Points on a hilly landscape, in no order, each with its height.
A climber steps from a point to the highest of its 2 nearest points, and stops where none of them is higher. Distance is the straight distance between rows; heights are no part of it.
J_352: | 121 |  66 | 117 |  92 |  99 |  98 | 121 |  84 | 114 | 108 | 115 |  61 |  82 | 110 | 102 |  96 |  92 |  80 | 111 |  91 |  h=17.0
J_914: | 126 |  95 | 114 | 108 | 133 | 123 |  88 | 128 | 121 | 108 |  81 | 105 | 105 |  99 |  93 | 130 |  86 | 107 | 135 | 132 |  h=50.2
J_177: | 100 | 130 | 109 |  65 |  94 |  63 |  93 |  93 |  96 | 142 |  49 |  64 |  93 |  98 | 108 | 100 |  95 |  95 | 120 |  95 |  h=31.6
J_919: | 103 |  77 | 109 |  85 |  83 | 111 | 110 | 139 | 109 |  86 | 125 | 103 | 134 |  87 |  88 | 101 | 103 |  80 |  94 | 109 |  h=55.6
J_996: |  72 |  78 |  66 | 103 |  86 |  93 | 109 | 105 |  65 |  63 | 129 | 125 | 124 | 105 |  78 | 114 |  93 | 106 |  63 |  88 |  h=53.0
J_857: |  84 |  87 |  77 |  83 | 103 |  62 |  91 | 121 |  99 |  99 |  85 | 113 |  81 | 135 |  87 |  93 |  87 |  58 | 118 |  85 |  h=58.9
J_681: | 123 | 102 | 107 | 105 |  84 | 132 |  93 | 105 | 112 |  76 | 114 |  93 | 106 |  72 |  84 |  85 | 122 | 127 |  89 |  99 |  h=34.2
J_896: | 133 | 144 | 114 | 102 | 104 |  95 |  97 | 129 |  84 |  98 |  88 |  75 |  86 |  76 |  85 | 120 |  96 |  73 | 167 |  92 |  h=32.2
J_778: | 126 |  88 | 114 | 100 | 122 | 130 |  98 |  98 | 105 |  58 | 112 |  85 | 122 |  50 |  89 |  82 | 137 |  85 | 135 | 101 |  h=54.2
J_108: | 106 | 127 |  85 |  81 | 106 | 100 | 131 | 102 |  71 |  91 | 118 |  64 |  89 | 108 |  99 | 111 |  86 |  78 |  77 | 107 |  h=21.7
J_598: |  96 | 114 |  95 | 105 |  88 | 133 |  60 |  95 | 133 |  94 | 104 | 109 | 116 |  89 |  89 | 101 | 110 | 133 |  82 | 114 |  h=38.7
J_154: |  95 |  59 | 118 |  98 | 112 | 122 | 100 |  81 | 115 |  88 |  81 |  77 | 120 | 113 |  91 |  78 |  96 | 112 |  80 | 114 |  h=15.9
J_45: | 105 | 115 | 126 |  84 |  91 |  81 | 101 |  84 |  74 | 146 |  61 |  80 |  79 | 110 | 113 |  95 |  90 | 123 | 108 |  77 |  h=34.8
J_958: |  77 |  96 |  80 | 111 | 116 | 101 |  87 | 103 |  90 |  69 | 108 | 158 | 104 | 100 |  94 | 118 |  97 |  53 | 117 | 108 |  h=33.4
J_860: | 111 | 121 | 117 | 106 |  99 | 117 |  80 | 121 |  96 |  77 | 108 | 120 |  93 |  68 | 105 |  93 | 112 |  97 | 116 |  97 |  h=30.0
J_727: | 107 | 109 | 116 |  94 | 111 |  81 | 104 | 120 |  76 |  84 |  99 |  73 |  85 |  60 | 128 |  48 | 108 | 112 | 102 |  69 |  h=25.1
J_819: | 107 |  40 | 120 | 114 | 119 | 109 |  97 | 125 | 120 |  96 |  69 |  99 | 112 | 118 | 105 |  85 |  88 | 103 | 104 | 114 |  h=18.6
J_796: | 109 |  80 | 109 |  85 |  96 | 102 | 112 |  68 | 124 | 103 | 145 |  61 |  76 |  97 | 105 |  66 | 103 |  91 | 100 |  54 |  h=19.8
J_43: |  99 | 103 |  90 | 122 |  94 | 109 |  95 | 126 | 122 | 114 | 108 | 118 |  93 | 131 |  96 | 128 |  78 | 133 |  83 | 120 |  h=51.8
J_401: | 110 |  89 | 122 | 123 | 100 | 106 | 128 |  82 | 113 | 135 |  91 |  77 | 134 | 124 | 108 | 107 |  68 | 120 |  90 | 124 |  h=41.5
J_203: |  54 | 118 |  80 |  99 |  95 |  82 |  97 |  73 |  65 |  97 | 106 | 110 | 104 |  97 | 123 | 117 |  98 | 134 |  66 |  91 |  h=42.5
J_989: | 126 | 101 | 119 |  99 | 116 | 130 | 115 |  91 |  73 |  70 |  96 |  95 | 132 |  57 |  63 | 105 | 139 | 106 | 136 |  91 |  h=45.0
J_809: | 115 |  65 | 131 |  86 |  65 | 122 | 109 | 103 | 120 | 126 | 113 |  85 | 142 |  92 |  77 | 114 | 105 | 124 |  97 |  93 |  h=42.9
J_806: | 119 |  85 |  97 | 131 | 138 |  94 | 118 | 119 |  85 | 105 |  70 | 117 |  75 | 113 |  99 |  90 |  85 |  70 | 112 | 129 |  h=24.7
J_606: |  63 | 118 |  95 | 100 |  93 |  76 | 105 |  99 |  92 | 129 |  82 | 109 | 112 | 113 | 133 | 112 |  82 | 124 |  81 | 106 |  h=38.4
J_816: |  83 |  80 |  72 | 100 |  72 | 116 | 105 |  95 |  85 |  92 | 110 | 138 | 133 | 118 |  46 |  93 | 110 | 102 |  58 | 104 |  h=47.4
J_300: | 113 | 125 |  82 | 125 | 121 |  72 | 107 | 106 | 122 | 122 |  64 |  77 |  68 | 123 | 112 | 101 |  80 | 104 | 101 | 119 |  h=32.9
J_447: |  78 | 123 |  73 |  94 |  92 |  90 | 100 |  72 |  59 |  92 | 135 | 121 |  79 |  94 | 106 | 107 |  93 | 113 |  72 |  63 |  h=46.6
J_431: | 108 | 106 | 123 | 101 | 117 | 105 |  69 | 103 | 104 |  80 |  84 | 105 |  75 |  79 | 130 |  84 | 114 | 103 | 126 |  95 |  h=34.4
J_750: |  90 |  91 |  99 |  73 |  94 | 125 |  91 |  69 | 133 | 109 | 125 |  88 | 103 | 117 |  97 | 136 | 103 |  99 |  96 | 112 |  h=9.9
J_792: |  85 |  75 |  95 |  98 |  98 | 111 | 112 |  86 | 107 | 105 | 104 | 136 | 152 |  80 |  84 |  96 | 133 |  70 |  99 | 127 |  h=8.3
J_997: |  84 | 102 |  53 | 110 |  97 |  78 | 108 | 134 |  77 |  69 | 114 | 101 | 107 | 117 |  97 | 132 |  86 | 121 |  80 | 103 |  h=60.8
J_453: | 120 | 108 | 109 | 129 | 108 |  88 | 134 |  87 |  93 | 141 |  79 |  71 |  91 | 115 | 117 | 100 |  75 | 115 | 101 | 121 |  h=37.2
J_496: |  91 | 104 |  92 |  93 |  91 |  83 | 102 |  85 |  80 | 109 | 115 | 116 |  63 | 129 | 101 | 107 |  82 | 100 |  80 |  69 |  h=51.5
J_185: | 109 | 142 |  87 | 105 | 103 |  91 | 103 | 149 | 116 |  74 |  94 |  61 | 104 |  88 | 113 | 115 | 101 | 101 | 104 | 131 |  h=45.8
J_589: |  96 |  84 | 105 |  81 | 108 | 112 |  64 | 105 | 111 |  86 |  89 |  82 |  56 | 135 | 113 |  88 |  88 | 112 |  94 |  93 |  h=44.5
J_266: | 111 | 134 |  95 | 115 |  63 | 120 |  74 |  71 | 108 | 123 | 122 | 146 |  91 |  79 |  95 |  96 | 130 | 108 | 115 |  84 |  h=3.6
J_361: | 118 | 137 |  99 | 112 | 108 |  89 |  81 | 116 |  86 |  95 |  83 |  95 |  62 |  96 | 105 | 100 |  93 |  55 | 147 |  95 |  h=28.0
J_876: |  92 | 135 |  91 |  65 | 110 |  56 |  98 | 105 |  87 | 111 |  72 |  67 |  79 |  80 | 107 |  90 | 103 |  62 | 122 |  95 |  h=27.9
J_774: | 107 | 121 | 102 |  75 | 115 |  80 | 118 |  90 |  72 | 103 |  99 |  59 |  74 |  97 | 113 |  97 | 102 |  57 | 109 | 102 |  h=24.8
J_900: |  62 |  91 | 104 | 112 |  95 |  59 | 127 | 112 |  90 |  99 |  97 |  79 | 135 |  92 | 144 |  71 |  96 | 103 |  78 |  97 |  h=30.9
J_790: | 115 |  93 | 106 | 100 | 100 | 131 |  93 |  38 | 138 | 128 | 101 |  80 | 101 | 105 |  87 | 114 | 112 | 119 | 104 | 108 |  h=12.3
J_52: |  87 | 106 |  92 | 117 | 128 | 104 |  94 | 115 |  89 |  90 |  86 | 152 |  89 | 103 | 109 | 102 |  93 |  81 |  95 | 126 |  h=29.0
J_849: |  76 |  78 |  78 |  92 | 110 | 109 | 103 |  67 | 106 |  85 | 111 | 111 | 121 |  94 |  85 |  92 | 129 |  72 |  89 | 116 |  h=10.1
J_492: |  87 | 115 | 135 |  75 |  63 |  93 | 100 |  96 |  81 | 133 | 102 |  89 |  98 |  92 | 123 |  90 |  95 | 124 |  86 |  73 |  h=38.1
J_548: |  80 | 133 |  80 |  99 |  97 |  87 | 106 | 137 | 110 |  76 | 108 |  69 | 108 | 109 | 114 | 120 |  97 | 121 |  73 | 123 |  h=52.2
J_412: | 136 |  84 | 121 |  98 | 119 | 142 |  95 | 102 | 111 |  96 |  83 | 102 | 130 |  91 |  70 | 119 | 104 | 122 | 127 | 121 |  h=42.3
J_268: |  60 |  96 |  86 |  90 |  83 |  42 | 105 | 114 |  92 | 111 |  78 | 100 | 114 | 121 | 119 |  87 |  89 |  99 |  82 |  81 |  h=34.6
J_67: |  90 |  93 |  88 | 105 |  86 |  96 |  94 | 121 |  76 |  91 | 123 | 157 | 112 | 103 |  80 | 117 |  97 |  53 | 102 |  94 |  h=37.9
J_630: |  72 | 102 | 101 | 118 | 106 |  60 | 108 | 112 |  89 |  87 |  91 |  85 |  97 |  85 | 143 |  46 | 107 | 116 |  77 |  92 |  h=28.2
J_18: |  95 |  84 |  90 | 100 |  75 | 116 | 100 | 104 |  73 | 108 | 111 | 159 | 101 | 120 |  72 |  94 |  92 |  85 |  70 |  81 |  h=43.0
J_196: | 123 |  92 |  97 | 118 | 115 | 124 |  89 | 148 | 122 | 122 |  99 | 129 | 109 | 111 |  85 | 129 |  73 | 115 | 103 | 139 |  h=59.5
J_966: | 117 |  58 | 131 |  97 |  96 | 111 | 113 |  51 | 134 | 129 | 104 |  84 | 101 | 115 | 100 |  98 |  97 |  96 | 110 |  90 |  h=14.6
J_322: | 111 | 138 |  88 | 118 |  98 | 121 |  86 |  67 |  99 | 121 | 122 | 149 |  76 | 103 |  97 | 127 | 104 |  87 | 104 | 106 |  h=5.8
J_596: |  96 | 103 | 104 | 116 | 117 | 107 |  73 | 103 | 131 |  89 |  82 |  96 |  67 | 103 | 137 |  94 | 110 | 124 | 101 | 107 |  h=39.0
J_518: | 115 |  61 | 129 |  78 | 109 | 113 | 106 | 120 |  93 |  72 | 111 |  84 | 116 |  78 |  88 |  77 | 112 |  83 | 115 |  92 |  h=68.6
J_209: |  69 |  95 |  72 | 107 |  73 |  94 |  71 |  75 | 100 | 101 | 119 | 169 | 119 |  96 |  92 | 113 | 117 | 121 |  98 |  76 |  h=1.0
J_837: | 111 |  80 | 105 | 131 | 126 | 118 | 117 |  45 | 105 | 101 |  82 |  86 |  97 | 105 |  97 |  78 |  96 |  97 |  76 | 119 |  h=13.7
J_576: | 126 | 104 | 129 | 104 | 132 | 115 | 124 |  96 |  76 |  83 |  79 |  98 | 126 |  74 |  89 | 126 | 119 | 126 | 137 | 103 |  h=38.6
J_328: |  81 | 112 | 123 |  62 |  73 | 115 |  88 | 107 |  85 | 110 | 122 |  94 | 133 |  68 |  99 |  90 | 110 | 128 |  82 |  86 |  h=42.4
J_652: |  97 |  73 |  88 | 103 | 114 | 112 | 116 |  45 | 111 |  93 | 112 | 100 |  90 | 113 |  76 |  82 | 121 |  82 |  88 | 109 |  h=11.8
J_382: |  97 |  81 | 118 |  75 |  65 | 117 | 109 | 113 | 120 | 103 | 136 |  85 | 151 |  80 |  90 |  92 | 108 | 111 |  83 |  88 |  h=47.9
J_949: |  91 |  89 |  90 |  80 |  90 |  83 | 105 | 116 |  71 | 101 | 102 | 103 |  77 | 142 |  80 | 101 |  73 |  73 |  86 |  86 |  h=51.2
J_766: |  89 | 109 |  87 |  91 |  99 | 113 |  80 |  62 | 123 |  95 | 126 | 123 |  89 | 110 |  99 | 134 | 110 |  97 | 109 |  93 |  h=8.0
J_113: | 137 | 130 | 107 | 122 | 107 |  98 | 112 | 143 |  96 |  87 | 100 |  72 | 106 |  67 | 112 | 127 | 103 |  84 | 147 | 125 |  h=38.0
J_212: | 102 | 110 | 106 |  83 | 109 |  96 | 115 |  90 |  81 | 103 | 135 |  68 |  64 |  75 | 119 |  43 |  99 |  94 | 105 |  51 |  h=22.4
J_28: | 114 |  88 | 114 | 107 |  76 | 116 | 111 | 105 | 115 | 121 | 102 | 103 | 107 | 117 |  93 | 109 |  82 | 125 |  81 | 105 |  h=46.5
J_948: |  87 | 122 |  68 | 131 |  68 |  95 |  94 |  56 | 106 | 119 | 117 | 158 | 106 |  92 |  98 | 103 | 125 | 125 |  88 |  85 |  h=2.1
J_664: | 101 |  70 | 102 | 108 | 120 |  92 | 110 | 133 |  96 | 107 |  61 |  95 | 102 | 123 | 102 |  99 |  86 |  85 | 101 | 124 |  h=21.5
J_920: |  83 | 114 |  99 | 114 |  94 | 105 |  72 | 113 | 134 |  80 | 107 | 130 | 108 |  98 | 131 | 112 | 113 | 131 |  93 | 103 |  h=44.0
J_462: |  84 |  98 |  77 |  70 | 110 |  70 |  79 | 106 | 122 |  94 |  75 |  76 |  65 | 147 |  94 |  98 |  85 |  94 | 101 |  91 |  h=50.5
J_117: | 137 | 125 |  82 | 122 | 107 |  63 |  99 | 121 | 108 |  90 |  73 |  75 |  52 | 104 |  96 |  86 |  98 |  81 | 122 |  96 |  h=28.9

For each start below, name the point where the climber stops.
J_819 -> J_997
J_67 -> J_997
J_322 -> J_496
J_117 -> J_196
J_361 -> J_997
J_209 -> J_496
J_212 -> J_496
J_774 -> J_518

Call two points neighbours if one is among the 2 nearest of the other. Go from one point of each pair to the other, from neighbour to neighbour, staying as high as possible. Name the lowest point that can't be avoided.
J_920 and J_496 -> J_596
J_518 and J_196 -> J_809
J_496 and J_518 -> J_108
J_496 and J_857 -> J_949
J_997 and J_518 -> J_361
